Each row is a point on a landscape with many peaks, with its height.
From any point a climber takes the steepest step (rise divided by distance) to one of its 4 nearest points. It stops when none of these is higher. Distance is the straight distance between rows; heights are no part of it.
<117>: [136 110  94  75  68  86 146 156 120 151 158 185 131  62 133]  height 397
<215>: [133  75  65  84 111 119 117 128 152 151 118 140  60  97  93]  height 382
<448>: [125 130 104 137 109  97 103 111 147 115 122 136 110  98  94]  height 858
<280>: [148 111 130 105 112 153 157 144 103 164 127 150 145 150 174]  height 207
<103>: [106 144 128 184 172 178  90  98 138 113  93  66 115 182 105]  height 567
<44>: [ 83 186 165 182 126  99 115 127 153  81 142  78 153 114 112]  height 661
<123>: [119 172 174 140 138  98 138 126 121  98 159 145 175 119 137]  height 851
<302>: [130 150 153 106 102  69 152 139 109 109 168 186 167  88 141]  height 835
<200>: [152 108 149 120 151 186 148 135  93 157 106 129 152 184 176]  height 294
<553>: [147  56  63  79 108 156 130 135 151 176 108 128  52 124 117]  height 378
<336>: [150  85  85  83  91 128 150 148 126 174 123 156 118  98 145]  height 439
<539>: [101 155 113 155  95  76 108 127 157  83 134 114 128  81  87]  height 633
<369>: [111 140 109 161 118 106  97 114 153  98 113 106 105 112  85]  height 902
<125>: [116 182 210 151 186 121 145 115 123  94 149 108 173 153 154]  height 852
<467>: [123 160 164 150 176 144 127 115 115 106 127 120 149 159 132]  height 866
<368>: [140 102 101  75  74 102 152 152 114 165 149 176 133  79 145]  height 403
<247>: [146  93  98  92 102 146 142 139 117 170 110 146 109 123 146]  height 504
<208>: [ 85 178 137 168  94  71 114 132 149  68 154  97 145  71  92]  height 233
<527>: [137 145 157 110 112  96 149 144 103 115 169 172 166  97 152]  height 841
<389>: [116 136 113 132 102  90 113 121 142 106 139 143 132  88  95]  height 820
<269>: [131 154 174 130 141 116 144 128 104 105 153 149 157 127 154]  height 855
<87>: [138  65  79 119 138 167 106 113 140 148  91 122  63 144 105]  height 471
<579>: [109 123  89 129  90  74 106 126 162 106 140 121 100  68  70]  height 934
<101>: [100 159 135 186 155 152  96 115 149 100 105  68 119 157 103]  height 665
<22>: [138  77  81  65  83 114 142 149 136 175 133 155  88  85 120]  height 407
<183>: [133 108 104 153 142 142 101 105 137 125 105 117  97 137 102]  height 647
<301>: [118 166 221 148 210 150 136 115 118 112 139  94 164 189 155]  height 809
<166>: [147 117 135 143 169 189 115 117 105 138 106 126 127 175 138]  height 619
<505>: [131  89  79  90  88  83 125 135 143 145 135 165  92  69  98]  height 393
<577>: [160  84  96 101 118 181 144 140 107 184  94 137 114 164 164]  height 815
<33>: [138 115 129 126 134 158 123 119 108 138 110 145 132 153 136]  height 485
<90>: [115 153 139 146 129 106 113 119 136 100 135 129 135 112 111]  height 832
<18>: [157  61  78 103 117 187 138 138 129 194  83 119  87 165 160]  height 888
<537>: [ 99 178 161 178 143 117 117 116 146  81 133  77 149 133 114]  height 767
<439>: [160 103 123 101 117 185 161 146 103 177 111 140 139 174 183]  height 342
<290>: [117 139 129 173 155 144 104 114 146 105 105  88 119 155 105]  height 712
<499>: [ 99 184 163 157 110  61 136 135 138  72 172 129 166  85 122]  height 59
<268>: [106 173 165 182 173 146 107 116 145  97 118  71 144 163 118]  height 708
<363>: [136 129 120 123 108 106 128 132 120 124 142 160 139 106 117]  height 803
<486>: [131 151 177 147 182 166 130 116 107 126 115 115 155 187 144]  height 816
<63>: [ 96 192 190 157 155  98 128 125 137  90 163 104 168 135 130]  height 839
<168>: [141  69  77 129 148 177 111 112 138 151  81 117  76 161 112]  height 321
<199>: [144  97  90 114 115 139 121 123 128 146 112 136 102 126 118]  height 588
<372>: [148 106 105  81  84 128 169 158 109 172 138 162 136 113 170]  height 369
<127>: [125 158 166 145 154 126 118 123 122 106 138 119 155 140 136]  height 878
<228>: [118 174 188 149 160 113 138 121 119  89 155 118 168 140 147]  height 861
<54>: [131 129 138 153 171 165 105 110 123 117 106 113 125 170 119]  height 840
<253>: [160 106 116  91  99 159 164 160 109 190 118 144 144 160 190]  height 232
<50>: [141  74  60  53  89  79 133 147 144 165 151 149  53  60  90]  height 385
<502>: [132 150 182 140 176 150 146 120 105 126 139 130 168 164 158]  height 931

Two climbers start at each pair of points below. Name the first point that both come to, or write -.
<117>, <253>: <577>
<22>, <372>: <247>
<389>, <208>: <579>
<439>, <368>: <577>
<499>, <527>: <127>
<33>, <200>: <54>
<63>, <268>: -

For each start below, name the point where the climber stops.
<101>: <127>
<87>: <369>
<44>: <127>
<103>: <502>
<290>: <502>
<505>: <18>
